Each row is a point on a tangle of strands that fork and nearly touch. The rows are in no order.
In the rows, zero is written as 128.
Two points are linked if the straight distance between their rows is under 133. Some points are linked to none.
Q956: [116 139 121 150 127 156  68 189 138 103 102 157 119 139 130  65 137 101
 134 106  77 115 112 134 169 146 139 143  74]
Q338: [114 103 113 128 168  85 171 192 164 111 103 111 116 116 191  85  91 111
 149  76 160  72 117  95 107 120 149 107 124]
Q162: [149 113 122 130 119 152 116 117 122 160 119  97  75 134 146 166 184 112
  68 161 133 142 157  98 133 113 105  87 131]
Q256: [130 209 117 164 115 130 179 142 126 135 129 120 140 157 171 137 167 113
 160 143  91 151  93 139 187 148 183 122 125]
Q957: [118 120  90 167 124 150 116 178  91 139  96  84 189  91  92  92 125 131
 133 166 111 130 119 139 127  81 151 162 163]
Q150: [125 159  94 118 155  54 162 157  73 122 119  88 120 143 166 113 115 152
 112 116 144 122 118 159 122 131 177 152 122]
Q128: [117  69 119 118 117 126 115  18 118 146 149 146 166 134  97 172  97 149
  90 115  94 123 103 123 104 113 108 136 117]
Q320: [126 123 108 135 110 162 132 135  89 139  93 184  85 163 146 114 123  85
 129 105 204 179 154 150 173 157 104 117 164]
Q329: [171 194 137 127 103 122  92 182 159  97 134 118 143 157 131 116 169 144
 171 126 148 135 101 102 164 103 120 172 144]
Q241: [127 101 129  79 120 123 112 147 162 141  73 146 137  71  50 151 129 128
 110 150  94 144 114 135 138 112 116  99 121]
Q458: [134 127 143 129 104 199  72 177 108 122 115 150  68 137 123 153 163 137
 136 147 119 144 120 141 192  76 110 104  76]
Q666: [159 105  98 168 113 153 140 135 119 141 177 137 156 178 173 107 126 139
 134 103 208 135 142  99 158 112  92 151 157]
Q564: [127 187 107 153  94  76  59 158 160 124  74 104 118 121 100 103 136 115
 106 128 161  90 105 129 117 160 153 174 160]
Q521: [112  91 122 121  76 128 124  95 130  98 160  76 182 124 123 110 115 179
 127 124 173 111  88 110 107  35 114 148 139]
Q562: [144 107 137 108 131 117  94 129 201 126  94  83 101 137 131 148 144 135
 107 174  99  92 157  74 103  71 109 131 118]
Q369: [110 117 134 115  83 143 139  94 104 114 143  92 211 132  92 152 116 201
 133  93 142 134  71 151 113  48 124 180 168]
Q580: [135 102  76 151 127 158 127 109 115 131 109  68 196  97  92 113 144 139
  98 198  97 112 112 106  89  73 139 181 170]
Q642: [132 104 132 116 126 133 134  41 111 147  82 117 142 122  98 214 187 170
  96 118 105 117 105 145 121  87 150 171 149]
Q5: [154 110  81  94 132  92 116 194 129 127  36 105 161 113 106 122 135 116
 123 148 103 142 121 144 142  95 117 155 154]
Q775: [ 95 122 123 146  97 131  81 201 119 105 136 120 134 111 125 101 114 134
 130 150 154 109  88 107 150  79 150 155  85]
Q589: [138 168 183 106 163 110 192 142 125  70 157 179  62 110 161 120 138 136
 157 129 122 164 145 143 122 168 147 104 106]
Q919: [103 200 160 161  92 123  87 129 119 127 207 140 164 137 105 125 110 169
 157 122 102 127  68 148 142 128 160 140 118]
Q850: [167 168 150  73 137 100 122 122 120  88 127 111 146 107  88 162 159 167
 119 123 148 154 123 152 109 101 104 160 143]
Q525: [134  95 136  86 122  60  92 111  87 101 153 144 118 146 100 132  86 190
  87  99 145 104 136 144  99 100 124 183 112]
Q23: [113 146 169 134 126 168 109 100 142 151 197 184 176  88  67 132 106 156
 139 119 109 164 116 173 123 149 121  96 145]
Q968: [103 114 124 137 141 102 168 181 159 124 111 121 163 141 197 106  97  88
 193  89 122 104  94 111 142  91 149 102  88]
Q151: [142  84  97 129 128 121  83 135 163 126 139  80 123 140 131 115  95 150
 107 173 112  79 120  59  80  65 138 169 131]
Q215: [107 130 118 193 136 137 140 153 125 150 122  67 101 129 197 118 144 126
 110 174  97  97 149 100 112 110 162 124 113]
Q107: [121 102 135 149 184 155 191 131 147 149 131  99 164 144 171 117 125 115
 173 158  62  96 168 104 101 114 134 132 121]
Q324: [131 163 132 152 135 199  98 204 108  81 143 161 118  87  92  93 154 136
 153 161 132 153 138 153 132 123 156 176 133]
Q862: [102 108  86 158 102 139 133  98 117 202  84 156 166 122 111 153 121  82
 123 121  81 132 136 165 172 175 137 104 150]
Q313: [108 115 132 146  84 174  94  96 135 152 171 156 154  56  45 118 116 107
  89 173 139 127 122 117  87 148 147 102 118]
Q783: [ 98 140 105 137 187 103 180 188 145 106  83  81 102  80 182 102 138 117
 148 134 137  87 133 105 103 127 179 110 145]
Q466: [140 186 158 112 126 127 120 184 201 112 115 120 161 115 120 112 153 117
 171 129 145 117 137 100 123 136 114 154 139]
Q573: [143 164 114 135 102 169  77 183 161  94 119 152 123 153 157  98 181 129
 156 133 156 138 121  93 184 100  86 149 127]
Q268: [131 108 126 107 107 105 133  62 105  98 192 141 118 106 103 110  99 139
  97  95 232 122 123 106  73 141 103 123 142]
Q752: [106 137 148 117  97  37  74  79 123 154 134 122 104 161 136 134  92 118
  80 113 157  86 127 129  90 166 138 138 123]
Q420: [146  97 121  74 156 164 164 118 103 147 101 124 152 109  99 171 116 145
 154 131 110 182 126 192 162  89  92 108 123]
Q442: [145 165 166 102 109 110 108  96 123 106 163 170 119  90  78 134 128 127
 116 113 177 145 138 157  94 180 123  98 134]
Q239: [122 130 172  93 101 104  87 124 129 128 110 137 141  87  61 151 129 142
 102 155  84 125 122 151 125 136 138 102  96]
Q875: [171 152 158 107 144 138 151 132 190 100 120 133 170 147 121 149 161 131
 160 135 101 134 151  95 123 116  85 164 153]
Q276: [119 126 159 117 145 166 114 129 108 152 183 199 142 102  94 136  76 158
 161  86 125 187 108 201 135 141 118 113 119]
Q431: [121  86 121 138 100 129 118  34 130 164 141 138 164 175 126 170 124 119
  94 111  90 128 128 108 140 154  93 113 127]
Q82: [148 104 104  72 153  80  78 172 124 119  87 133  94  94  70 109 103 134
  87 143 121 108 168 131 108 141 125 181 126]
Q946: [109 113 123 103 100  90 105  82  95  99 166 141 151 140  76 105  76 157
 102  81 194 110 120 130  94 131 117 147 153]
Q795: [144 125 180  76 123 125 110 130 211  92 183 170 132 120 121 127 104 140
 146 124 149 111 157  75 115 118  87 124  88]
Q108: [106 135 109 116 136 160 101 217 136 119  75 131 132 111 101  96 143  98
 151 130  76 130 103 134 175 118 136 151  98]
Q696: [106 147 124  95 115  50  89 139  77 104 141 135  79 119 112 137  95 163
 102 115 141 128  83 179 136 152 177 134  97]
Q94: [114  96  86 104 116  96  74 212 129 121  65 132 123 117  91 103 103 129
 100 132 120 115 118 127 118 114 131 180 144]
Q582: [125 136 100 113 167 114 126 235  86  91  95  93  86  99 129  95 113 137
 142 157 143 139 132 135 137  96 157 161 115]
Q310: [126  46  66 104 163 137 163 129 128 131  96 156  98 107 137 122  94 108
  96 116 176 146 156  98  99 135  98 119 138]
Q72: [114 158 121 105 114  90 150 137 126 140 132 124 205 148 141 122 101 118
 157  87 135 141  92 151 168 151 159 116 125]
Q417: [122 137 137 141 155  64 184  92  98 148  94  60 111 126 190 154 163 132
  92 118 115 113 137 130  82 156 151 113 118]
Q771: [131  92  89 153 128 170 127  92  40 161 145 137  89  96 112 126 127 134
  68 144 158 138 155 163 110 139 154 102 125]
Q498: [135  96 122 111 150  71 179 117 181 152  99 108 188 169 160 138 107 110
 155  83 120 116 123 101 136 132  95 113 133]
Q882: [141 132  92 141 159 135 150  70 117 122 141 117 194 121  91 109 135 125
 118 146 124 109 125 108  83 160 147 190 194]
Q759: [171 118  86 135 136 157 108 131 152 145  83 135 145 154 112 135 173 107
 109 148 115 132 160  99 136 141 107 155 187]
Q685: [160 119 146  80 135 109 100 142 154 126  93 187 100 154 104 134 127 123
 132 105  98 139 161 140 138 157 104 128 124]
Q358: [ 93 123 137 166 124 152 135 105 161 171 130 121 133  71  99 116 132  87
 101 163 132  97 141 120  90 180 159 100 135]
Q502: [161 135 152 117 130 131 134  63 123 125 153 105 131 170 152 152 176 139
  82 127 148 129 129  86  94 147 102 149 151]
Q585: [138 131  94 116 164 138 166 216  77  94 110 143  66  84 138 106 126 129
 141 133 144 170 152 156 145 136 148 142 104]
Q117: [103 138 100 150 126 133 159  83 101 182  71 123 115 165 153 138 154  47
  99 117 137 156 158 157 154 180 122 111 196]
Q614: [149 111  77 134 159 150  89 116 148 112 110 105  78 127  93 100 124 106
  77 172 169  98 148  85  71 146 122 161 186]
Q476: [105 106 134 117  73 127 104  67 145 127 175 127 166  57  64 139 119 138
  84 149 157 124  98  85  79 119 124  84 127]
Q444: [107  67 110 134 104 167 159 158 119 157 107 139 146  95 127 138  93 117
 164 141 126 131 113 137 149  64 122  78  89]
Q891: [102 137 136 131 103  86 148 127 114 164 107 108 185 104 121 137 120 113
 124 123 100 141  88 163 146 146 172 111 127]
Q392: [130  72  92 153 118 163 152 144 124 135 170 154 181 131 150  86  80 128
 138 114 172 121 144 114 129 118 126 132 112]
Q178: [134 147 118 126 114 127  87  68  96 150 114 134 123 119  74 133 131 104
  97 154 113 117 143 142 114 170 142 158 178]
Q69: [139  97 142  57 151  64  91 152 143 104 112 129 127 125 103 120  74 146
 102 116 117  99 153 128  94 122 114 167 103]
Q863: [139 166 150 131 153 147 137 158 104 101 195 175 137 137 157 107  86 173
 170 113 140 147 140 161 150 136 152 152 126]
Q568: [ 91 102 143 117 131  97 125 105 199 155 112 165 124 150 128 105  86  85
 125 109 100  76 160  96 109 185 103 120 120]
Q479: [151 159 157 115 114 147 132 108  91  81 187  48  81 104 117 129 137 170
 155 176 162 125 115 157 102  85 115 124 107]
Q33: [120 154 142 165  79 170 108 138 110 114 220 149 128  88 107  78 127 154
 117 128 220 124 114 101 117  99 137  94 118]
Q697: [119 156 154 113  96 128 121 174 152 102 168 159 148 127 136 125  94 122
 185  99 140 147  84 121 165 111 136  95  74]
Q659: [145 134 151 148 136 122  81 140 132 134 142 139  78 196 156 136 142 151
 138 152  76 111 155 106 149 127 125 153  96]
Q17: [ 96 129 164 135 186 157 125 157 180  89 104 133  93  95 148  87 181  91
 125 154  86 100 169 105  80 156 167 119 130]
Q657: [129 115 119 130 159 107 157 119 107 147  82  63  91 144 192 159 179 125
  68 143 132 133 152 114 103 133 129 122 147]
Q950: [133  86 113 123  79 105  90 120 152 129 138  44 140 130 142 124 108 154
 121 172 147 114 111 106  98  46 125 153 124]
Q24: [111 115 135 137  75 137  96 125 122  99 190 116 130  71  79 121 104 169
 116 169 179 121 109  97  84  75 140 102 103]
Q388: [143 130 102 127 124 109 205 103 100 142  82  37 160 155 183 154 141 129
 154 129 114 125 118 160 148  75 113 126 118]
Q640: [148 133  93 148 151 148 154 142  60 124 120 151  77  93 114 110 133 135
 111 141 170 167 157 179 132 162 158 129 135]
Q306: [115 154 172 122 135  89 142 123 152 113 151  65 121  99 142 116 102 130
 142 170 128  89 128 103  65 113 154 134 106]
Q467: [112 150 120 129 114  79  91 111  46 148 127 149  68 120 104 129  82 122
  93 130 160 125 130 195 130 165 160 123 124]
Q125: [121 163 146 196 124 203 145 109 101 142 196 131 128 118 151 123 145 147
 137 163 117 139 146 131 130 122 146 112 125]
Q745: [141 118 164 118 153  89  79 149 119 126 105 122  55 133 140 138 132 145
 104 162  68  90 162 109 101 118 138 154  74]
Q632: [109 100 103 184  87 157 132 107 163 161 147 106 227 106 101 114 114 108
 122 175 110  97  99  88 126  96 145 119 137]
Q651: [138 111 106 139 148 132  91 151  75 126 147 136 130 131 109 104  94 170
 127 142  99 113 146 157 127 121 154 169 122]
Q776: [122 121  75 132 166  87 188 154  57 132 101 117 128 127 156 127 100 125
 141 106 122 154 132 164 150 149 175 121 120]
Q181: [134 205 165 145  97 126 157  85 119 141 134  61  83 143 171 173 163 149
 154 149 100 120  98 127 154 120 145  80  86]
Q873: [101 180 160 178  93 121 165 127 163 132 168 142 121 159 183 115 156  98
 169 117  88 124 112 113 151 165 176  96  98]
Q941: [130  90 113 115 168 101 166 169  95 136 112 155 134 151 160 104  88 121
 161  92  94 137 154 177 151 153 161 135 113]
Q765: [135 110 157  99 146 156 144 138 143 137 149 220 131 145 120 121  74 125
 175  81 117 181 129 179 172 161 119 107 118]
Q186: [ 99 165  91 170  86 125  58 186 122 117 116 141 103 102  87  79 136 108
 124 130 175 106 103 138 138 154 152 169 139]
Q247: [132 121 147 117 129 182 129  61 144 151 169 151 194 110  92 171 127 142
 120 107 107 173 108 151 142 129 119  95 142]
Q445: [141 141 150 153  88 190 135  69 111 112 216 153 154 110 106 108 127 164
 119 122 195 143 128 107  90 133 112  84 136]
Q344: [130 162  95 171 108 145 156 127 107 143 103 138 119 132 147 109 163  69
 125 115 188 175 130 143 163 180 142 117 179]
Q519: [151 125 100 136 161  84 157 161 114 107 132  69 150 132 162 104 114 147
 125 134 163 109 133 110 110 102 129 172 143]
Q877: [112 147 181 123  80 144 128 139 173 124 160 189 144 136 134 109 108  86
 178  69 126 155 101 136 163 158 141  58  86]
Q109: [101 127 119 130 109  92  71  96 146 144 124 119  78 168 133 118 101  92
  82 116 193  93 140  79  96 137 116 139 165]
Q274: [134 134 135 130  90 169 132  33  94 113 194 142 101 115  96 141 155 141
  87 108 214 134 118 104  71 143 107 103 150]
Q930: [134 127  99 124 147 177 100 157 143 108  91 182 114 128 105  85 125  88
 145 148 126 128 184 149 139 164 108 185 149]
Q56: [124  87 102 127 166 100 133 128 202 132 102 101 159 110 116  98  67 128
  97 134 121  80 131  83  70 148 134 152 139]
Q751: [146 142 129 116 103  82  69 129 118 134 104 178  85 188 134 147 118 119
 131  83 111 129 132 151 170 161 117 129 107]
Q290: [114 150 119 153 114 178  60 189 113 104 152 156 131  83  61  67 122 141
 122 155 160 122 118 144 121 139 148 163 141]
Q14: [121 143 192 107 100 152 133  37 135 152 161 148 167 113 107 192 168 155
 112 112 118 158 109 175 114 133 125 103 130]
Q272: [123  91 124 176 154 170 161 128 117 145 153  89  96 130 207 126 128 123
  76 162 158 111 154  84 120 119 131  96 133]
Q480: [100 176 149 138 109 131 144 114  85 129 163 106  69 122 156 162 136 156
 132 154 115 144  95 169 163 110 151  85  71]
Q283: [153 182 139 109 110  63  66 144  87 107 141 129  61 137  98 139 143 167
  92 103 161 139 106 148 143 136 144 134 126]
Q174: [130  99  87 145 135 143  85 140 143 120 113 142 117 112  86  89 100 111
 106 137 191  95 142 103  98 142 111 176 167]
Q482: [129 218 169 119 111  70  81  91  88 113 148 147  87 143 100 133 146 160
 118  98 141 140 114 178 133 186 155 153 157]
Q541: [133 158 153 133 113 144 149 144 146 116 142 193  94 168 163 123 134  98
 182  64  93 189  97 146 191 157 164  71 103]
Q818: [148 155 167 159 155 193 123 143  90 102 221 155 120 130 138 104 126 173
 170 165 129 153 149 150 157 115 146 150 130]
Q251: [127 157 178 100 160 127 157 104 121 100 171 152 104  80 116 128 128 152
 131 136 150 163 153 155 101 163 143 103 105]
Q277: [139 207 157 114 133  78 107 140 107 112 130 148 106 136  96 145 153 156
 126 134  80 164 116 185 142 197 164 155 155]
Q364: [107 217 122 109 147 104 195 196 120  82 151  98 106 106 131 113 129 124
 167 135 126 163  97 159 149 158 174 139 131]
Q841: [148  75  88 121 121 124 143  87  90 131 103 107 163 153 143 154 154 168
  95  94 168 139  93 111 118  70  90 160 141]
Q556: [108  83 120 112 104 186 200 119 132 146 147 141 175  78 115 150  96 122
 142 138 131 157 124 141 135  89 101  64  91]
Q309: [128  45  54  99 141  73 140 117 132 147  99 121 112 144 149 117  82 114
  82  90 177 115 134 107 123 129 100 137 134]
Q892: [ 94 106 115 136 168  75 144 132 186 147 117 133 149 140 145  88  62 102
 130 111 140  64 156  98  96 175 136 148 144]
Q470: [115  81 123  89 135 167 173  87  99 150 104 123 149  77  87 185 129 139
 114 142  91 166 133 163 129  88 105  80  99]
Q337: [119 151 150 102  76 132 101  76 132 127 144 142 155  71  44 149 130 144
  91 108 176 150  89 150 105 155 115  88 152]
Q236: [113  99  66 152 132 147 156  91 108 181  91 144 119 151 141 144 126  85
  96 126 128 131 153 129 153 171 108 115 153]
Q529: [131  70 115  98 119 127 148 174 155 145  71 129 141 127 128 143 106 100
 163 102 118 129 117 119 153  58 102  78  82]
Q453: [154 110  97 121 168 142 153  93  89 110 146  92 155 124 103 114 147 158
 104 175 121 111 129 113  60  99 134 187 152]
Q803: [150  82 104 115 144 137 173  74 110 126  92  64 167 179 166 172 148 154
 132 133 111 119 127 129 136  59  92 178 129]
Q974: [132 155 141 123  94  81 115 101 106 153 101  98 123 123 132 161 174 141
  80 128 160 122 102 139 120 132 140 104 129]
Q474: [141 155 130 141 133 130  83 111  76 146 177 159 117 153 134 138 128 187
 141  91  81 165 109 190 162 103 130 144 122]
Q555: [ 92 157 131 105 113  88 128 176 146 123 129 109 159 139 116 121  68 128
 198 120 114 143  75 137 164 105 135 126 103]
Q849: [130 136 177  96 165  81 197 106 158 130 115 100 112 105 147 148 172 101
 171 117 113 131 142 124  92 129 116  49 144]
Q669: [113 138 161 170  98 126  73 111  90 146 184 145 145 167  97 120 100 210
 127  90  99 132  98 167 131  99 136 144 120]
Q145: [123 112 136 115  82  99 112  52 130 179 127 155 121 192 142 187 124  87
 106  99 118 147 140 118 156 175  73 104 151]
Q588: [131 144 164  90 152  82 144  82 130 143 111 113 159 161 142 179 142 133
 132 109  59 110 134 143 125 140 135 124 105]
Q111: [148 123 104 115 165 179 114 218 153 112  81 156 164 120 100  93 137 111
 168 133  87 132 147 148 159 140 124 178 139]
Q820: [127 144 116 146 116 142 170  82 144 153 106  57 214 134 142 146 154 123
 160 147  84 122 101 132 147  86 125 138 136]
Q80: [146 143 180 129 142 129 182 115 137  97 122 190 104 147 146 111 138  99
 161 121 145 179 151 151 142 200 130 109 146]
Q416: [142  97  79 161 146 140 159 177 110 152  91  96 113 155 194 113 134 121
 140 120 143 139 135 109 160  92 122 103 131]
Q778: [122 119 139 125  79 118 111  51 126 148  90  83 137 126 123 195 195 152
  73 148 109 120  98 125 127  90 121 111 112]
Q672: [109 125 139 136 143 143 116 123 153 141 114 107  48 161 170 130 118  65
  66 131 181  93 152  90 116 161 110 125 196]
Q714: [124 159 131 138 128  46  86 140 133 139 110 101 113 143 129 118 117 129
 106 137 135  79 131 114 117 162 157 160 134]
Q767: [143 108 150 100 187 161 185 154 132  94 146 132 115  96 125 105 110 145
 183 150 139 143 185 140 120 102 105 144 106]
Q764: [134 122 138 105 164 140 208 104 156 128 133 105 145 112 160 141 146 133
 156 118 139 148 155 107  94 115  84  87 140]
Q649: [149 138 134 128 165 105 120 179 114 106  95  79  73 124 145 121 131 149
 121 172  96  97 154 121 117 100 146 177  96]
Q825: [ 90 181 170 117 121  84 160 151 132 116 142  71 106  84 125 132 111 139
 175 174  82  94 104 125 117 119 163 119  88]
Q233: [147 126 168  63 141  98 116  81 105 116  93 127 128 116  94 207 166 183
  91 109 134 133 109 167 106 108 126 175 134]
Q415: [114  81 121 129 134  88 103 112 181 138 115  93 173 158 145 112  68 138
 119 153  81  76 125  83  79 102 122 176 117]
Q198: [137 174 169 130 137  83 151  83 128 131 110  53 123 156 166 168 165 131
 130 154  89 103 134 124 115 119 127 119  96]
Q99: [119 137 123 138 102  75 160 132 160 147 135 112 195 161 189 124 107 109
 167  69 136 117  97 113 144 127 120 103 125]
Q969: [125 121  90 135 121 165  87 150 142 121  92 184  97 176 146  86 135  67
 146  89 139 148 140 150 183 156 104 154 138]
Q490: [144 131 172  82 114 120 123  98 186  97 179 102 134 112 130 138  93 155
 168 148 135 107 132  79  87  70  70 122  88]
Q705: [115 130 182 117 131 102 155  82 158 150 125 167 126 152 144 167 139 107
 132 107  53 134 148 121 130 163 119  77 113]
Q187: [ 88 109 100 172 101 145  87 136 139 175  84 160 157 136 102 125 132  76
 140 128 107 114 122 143 174 161 138 124 121]
Q381: [140  76  91 119 148 144 131 169 126 147  43 137 129  87  81 158 140 110
 111 150  82 133 139 144 141 106 110 111 124]
Q286: [106  76 141 106 140 149 143 109 193 126 106 197 109 124 123 102 121  67
 157  89 105 133 153  97 121 166  79 114 140]
Q857: [130 102 122 122 181 103 183 132 179 127 106  92 151 169 192 128 121 121
 115 110 128 107 155  71 109 152 104 129 178]
Q224: [140  65  64 145 113 110 118  97 114 121 113 105 155 153 145 134 104 134
  75 124 173 123 129  95 124 102  94 130 138]
Q634: [112  97  85 124 162 138 116 148 134 107 108 176 134 104  91  76  83  98
 143 130 160 106 176 139  90 158 117 181 143]
Q908: [111 135 122 205  95 209 121 122 116 140 197 125 154 126 150 127 148 145
 158 152 136 124 118 108 168  76 123 109 114]
Q654: [ 87 165 157 146 127  71 153 142 157 137 132 108 122 119 166 135 138 103
 171 134  66 103  97 102 123 139 169  85  92]
Q724: [151 109 147 119 127 160 101  20 105 124 138 137 155 131  71 182 165 165
  85 114  96 126  90  98  88 110 131 153 133]
Q535: [122 117 110 132 149  94 166 127 130 154 100 118 173 119 105 119 109 101
 123 122  88 115 134 158 100 185 155 131 139]
Q352: [114 110 176 109 147  93 153 111 160 133 106 153  86 119 128 148 174  77
 141  99  87 119 153 112 113 169 114  48 143]
Q513: [ 81 109 103 188  70 155 106 166 146 168 100 119 200 103 124 117 130  96
 120 151 108 116  78 124 161 109 140 112 121]
Q722: [112  87 105 155 150 159 145 175 121 131  97 138  82 157 198 116 160  82
 155  79 113 142 128 106 172  93 132  89  95]
Q77: [151  96 132  86 110 129 114 131 150 129 123 148 131 145 141 148 110 131
 144 101 149 150 130 117 163  77  83  68  86]
Q361: [126 101 126 126 172 155 140 136 190 114 113 125  95 155 176 128 134  82
 103 115 143 101 149  61 107 159  93 110 194]
Q387: [150 131 140 154 148 124 129 154 125 122 149  90  78 198 230 123 140 134
 122 117 137 108 154  74 133 151 116 143 142]
Q421: [128 134 133 144 104 141 126 130 145 133 148 150 126 134 149 136 136 119
 130 123 143 128 135 106 144 159 117 111 130]
Q656: [141 119 120 180  86 200 117 109 144 150 169 120 183 136 115 123 140 138
 125 156 147 110 121  64 137  60 105 113 130]
Q155: [163 165 159 104 142 139 130 114 100 128 161 142 135 169 148 153 141 167
 163 102 125 181 103 175 175  94 110 130 144]
Q743: [158 169 138 141 128 170 115 142 113  95 131  64  65  86 114 141 165 144
 152 205 146 128 116 145 142  86 120 125 114]
Q607: [105 154 184 136 137 147 119 135 219 113 132 141 123 103 137 114 163  90
 136 143  90  95 157  71  85 167 129 113 116]
Q967: [135 105  84 164 143 130 147 166 107 134 117 108  95 194 218  99 136 107
 118 115 173 127 141 105 151 163 127 153 171]
Q880: [180 140 108 152 100 178  81 147 141 103 160 147 130 192 144 114 161 139
 122 115 179 131 139  94 159  99  64 136 164]
Q207: [183 105 102  88 165 132  94 152 129 129  74 154 129 162  99 149 151 134
 116 120  92 140 162 129 157 123  72 157 152]
Q843: [108 202 116 141 112 140 192 177 138 102 163 135 101 133 135 134 147 110
 164 129 139 167  80 128 185 115 188 108 103]
Q600: [169 121 139 116 183 152 201 141 132  97 137 135 118 122 149 113 149 134
 138 136 141 159 177 133  94 146 106 139 161]
Q799: [105  97  97 165 129 106 151 187 128 139  86 137 109 145 163 120 135  65
 151  74 101 134  89 112 175 108 160  90  82]
Q542: [ 72 148 155 144 125 113  65 175 125 128 178 164 162 128  97 109  70 157
 157 132  65 107  90 141 149 149 157 150  90]
Q78: [133 179 144 108 129 118  56 181 112 127 124 160 108 125  77 139 141 160
 146 120  76 152  99 174 167 153 145 157 138]
Q972: [114 125  71 187  96 155 129 164 109 142 120 117 208 112 115 109 121 125
 145 122 127 138  87 156 156 117 141 134 161]
Q366: [130 107 134 100 158 151 156 159 152 123 170 148 174  98 122 113  78 141
 152 134 143 138 143 126 112 108 109 136  99]
Q552: [101  85 127 168 147 173 181 124  89 138 157 137  86 117 187 123 135 105
 106 151 150 147 170 123 110 149 133  81 106]
Q405: [132 138 107 160 171 124 176 153 112 151  98  89 135 153 184 126 157 122
 133 152  54 106 160 131 127 140 152 156 124]
Q57: [184  88  94  93 182 131 128 126  80  86 150 132  86 119 102 127 116 172
  82 134 176 139 168 127  93 131 115 169 133]
Q137: [122 117 175 165 134 179 184 104 159 118 114 200 108 122 134  79 137  74
 146 133 115 163 145 142 128 211 127 110 167]
Q66: [125  49  71 102 152 113 151 135 115 159  66 157 105  98  96 145 110 111
  97 109 113 153 157 145 134 120 111 106 122]
Q980: [162 141 142  80  95 114 100 148 121 109 119 132 122 123 101 153 123 158
 123 120 172 154 112 131 163  89  95 112 131]
Q54: [108 134 130 149 177 151 168 178 143 115  94 128 103  68 146  88 151 108
 145 131 112 118 160 123  94 152 147 125 129]
Q948: [142 162 127 134  89 100  55 114  74 122 107 108  74 100  84 153 197 160
  52 124 159 128 118 148 119 114 138 121 150]
Q136: [139 150 176 107 126 146 160 103 190 107 186  77 132  96 141 125 110 117
 155 163 174 103 131  82  76  91 108  93 102]
Q49: [123 164 141 128  98 192  87 181 121 102 123 119  72  98 110 143 162 121
 151 193 133 134 113 127 155  82 126 107  86]
Q689: [147 132 153 128 141 148 117 139 169 132  93 101  76 127 157 153 173 111
 134 164 112 102 133  88 132  88 113  90 101]
Q168: [131 132 125 117 163 115 139 145  98 113 135 181 116 157 159  85  72 126
 168 104 136 141 157 169 139 174 135 184 125]
Q11: [144 147 138 101  93  76  83  76 132 142 101 153 146 171 121 154 133 117
 121  79 135 133 107 153 172 161 113 119 143]
Q832: [ 91 124 144 136 102 158  97 127 150 144 140 210 137 156 125  91  76  94
 186  73 118 148 120 156 166 182 134 105 105]
Q175: [113 110  98 117 160  64 180 103 115 158  78  92 137 123 157 135 133  97
 100  94 123  99 159 160 103 183 132 126 166]
Q391: [126 191 147 116 119 120 140 124  74  86 201 115  75 115 133 139 141 180
 137 135 145 132  88 150 137  92 148 123  83]
Q265: [117 125 128 133 113 124 152  81 115 148 135  98 222 138 123 157 148 169
 139 115 110 119  79 149 138  82 115 157 142]
Q465: [129  61  97 140 135 195 159 104  87 159 161 151  96 111 127 145 121 129
  84 145 152 146 162 123 123 133 117  81 116]
Q876: [155 141 160 141 114 178  86 124 116 147 141 152  83 171 137 166 173 144
 135 152  81 156 145 135 179 119 123 103 107]
Q323: [141 140 191 113 143 143 114 122 205  97 179 156 124 121 133 117 115 114
 139 138 136  95 150  71  73 173 117 130 109]
Q570: [138 121 115 138 142 131 133  41  89 136 136 135 151 142  97 149 146 138
  86 134 105 119 158 164  93 186 135 173 164]
Q65: [149 168 186 109 132 133 153 118 147 117 144 163  96 167 143 158 132 137
 201  89  93 185 118 157 187 110 116  96 102]
Q183: [163 170 106 149 119 109  84  88 136 135  98 107 157 170  90 135 171 108
 113 135 116 117 146 127 113 173 130 164 210]

A fork is a point with three links. Follow the links from the first point to the second and name the forks in between, in order.
Q980; Q11: Q642
Q186; Q181: Q99 > Q72 > Q417 > Q198
Q415; Q72: Q151 > Q417
Q442; Q5: Q476
Q535; Q843: Q72 > Q99 > Q968
Q880; Q417: Q198
Q696; Q513: Q283 > Q642
Q589; Q803: Q476 > Q381
Q956; Q580: Q930 > Q513

A fork is a point with three links, a tip a point with one. Leave the first point through the second and follow the links. Name the first fork or tip that comes.
Q841; Q803: Q151
Q873; Q654: Q968
Q480; Q391: Q107
Q820; Q388: Q381
Q685; Q751: Q642
Q875; Q466: Q198
Q183; Q178: Q513

Follow the links from the first point to the second, and from the first to the third. Name the last point that the two ways share.
Q969; Q759; Q818: Q513
Q891; Q369; Q391: Q417
Q186; Q607; Q555: Q99
Q277; Q685; Q556: Q642
Q541; Q175; Q967: Q72
Q136; Q23; Q109: Q99
Q876; Q562; Q352: Q198
Q466; Q338; Q562: Q417
Q697; Q54; Q391: Q72
Q882; Q174; Q956: Q930
